The views of a scene show one set of named points, each view turned or mirrored, and shifted as a whole, with a little noise and some points left out.

Scene 1
View 1
Q556: [ -6  22   6  47  28  13  -3 -17  -2 -37]
Q634: [-55  34  18  80  10  11 -22 -10   9 -70]
Q102: [  5  55  23  64  30  -6 -26 -20 -18 -27]
Q828: [ -9  17  -1  43  25  19   5 -13   2 -42]
Q553: [  7  46  -3  -4  13  46  -8   4  -8 -59]
Q206: [  9  26   2  38  30  14   0 -16  -6 -30]
Q992: [-14  26   6  54  22  13  -6 -10  -2 -41]
Q550: [ -9   2  -4  52  28  14  11 -15   2 -32]
Q839: [ -9   1 -17  21  21  37  21  -4   7 -49]
Q148: [ -9  56  14  36  14  20 -26  -6 -11 -54]
Q12: [-28  27  -1  39  10  29  -3  -1   4 -63]
Q416: [ 40  55   0   2  27  27 -13 -10 -22 -31]
View 2
Q992: [ -8  12   5  -4 -16  40  37 -16 -15  -1]
Q828: [  1  21   0  -6 -14  36  27 -22 -11  -1]
Q634: [ -1   1  22  11  -5  70  52 -13 -13  10]
Q550: [  1  39  -2   1 -13  28  31 -13  -9  -9]
Q556: [ -6  13   0  -8 -18  31  32 -17 -15  -4]
Q148: [ -6  -9   3 -21 -13  44  16 -31 -13   8]
Q416: [-16 -20 -16 -50 -28  16  -5 -44 -17   1]
Q12: [  5   6  11  -2  -1  62  28 -29  -9  12]
Q839: [ 17  40  -1  -7  -2  41   1 -38   4   8]
Q102: [-32 -17   0 -20 -35  21  50  -7 -30 -14]
View 3
Q12: [  7  25 -34  23  21  32 -15  22  -2 -13]
Q992: [ -2  37 -18  16  16  17 -17  13  14   4]
Q839: [ -9  23  -8  10  30  16 -12  11  -8 -15]
Q148: [ 24  32 -23  40  -5  18 -15  18  -1   8]
Q206: [ -4  34   5  12  14   2 -15   9   5   7]
Q553: [ 25  13  -3  36   2  12  -9  16 -38 -22]
Q550: [-24  45  -3  -3  29  10 -20   7  29  13]
Q102: [ 13  49  -4  28 -10  -1 -21   8  28  37]
Q416: [ 23  24  28  33 -14 -15 -13   3 -29   2]
Q556: [ -3  35  -8  12  18  11 -15   9  11   5]
Q634: [ 10  32 -52  29  20  37 -15  25  22  -1]
View 4
Q550: [  9 -17 -12  11   6  -4   3   7 -27 -27]
Q828: [  2 -13  -2  14   2   9  -7   6 -26 -22]
Q12: [ -7  -2   4   5 -15  26 -30   0 -36 -18]
Q553: [ -8  21  17  32 -19  60  -8  12 -20  -9]
Q416: [-14  14  31  62  -3  36  16  23   0 -11]
Q634: [-15 -17  13  -1  -6   9 -54  -3 -45 -21]
Q102: [-32 -16  55  56  13  -9 -30  16 -13 -25]
Q206: [ -1 -11   9  31   6   3   5  10 -15 -23]
Q556: [ -6 -11   5  25   6   4 -11  10 -25 -22]
Q992: [ -8 -16   6  19   3   0 -18   4 -28 -23]
Q148: [-24  -3  34  32  -5  24 -34   6 -25 -15]
View 5
Q148: [-37  -2 -20  -1  25  -3 -20 -10 -33 -11]
Q828: [  0 -20 -19  12  15 -33 -27 -18 -23 -22]
Q102: [ -8  15 -32 -29  21 -24 -34  -4 -49   2]
Q550: [ 18 -22 -17  14  15 -45 -35 -16 -24 -26]
Q206: [ -2 -15 -30  -5   8 -41 -30 -13 -22 -10]
Q556: [-22  -6 -24  -5  17 -20 -26 -10 -28 -13]
Q553: [-55 -30 -26  11  -3  -8  -7 -17   3 -12]
Q416: [-45 -17 -50 -24 -15 -30 -15 -14  -2   8]
Q12: [-22 -20  -6  28  26 -10 -23 -16 -24 -28]
Q634: [-15  -4   6  24  43  -3 -27 -11 -43 -30]
Q839: [ -8 -45 -16  30   2 -40 -20 -24   2 -30]
Q992: [  0  -8 -18   6  21 -26 -31 -12 -31 -18]
View 6
Q102: [ 22 -44  -6 -42   2  10 -30   0 -15   1]
Q634: [  9 -14  36 -45  46  44 -27  24 -13  -4]
Q550: [ 17  -1  14 -13  -5  42 -46  32   7   6]
Q12: [ 13 -10  21 -38  31  43 -28  26  -8   0]
Q556: [ 15  -8   2 -31   8  33 -35  20  -1   9]
Q839: [  7  31  -4 -22  13  59 -43  47  11  19]
Q416: [  6   1 -61 -49   5  23 -29  12  -5  34]
Q553: [  0   8 -46 -56  28  33 -25  17  -8  31]
Q206: [ 17  -7 -11 -29   0  32 -34  23   1  15]
Q828: [ 14   0   3 -24  10  41 -36  29   3   9]

Which points are out of place in each view (at most two, in the order of its rows)? Write - if all are in place.
view 1 => Q634
view 2 => Q148
view 3 => Q839, Q550
view 4 => Q102
view 5 => Q556
view 6 => Q12, Q553
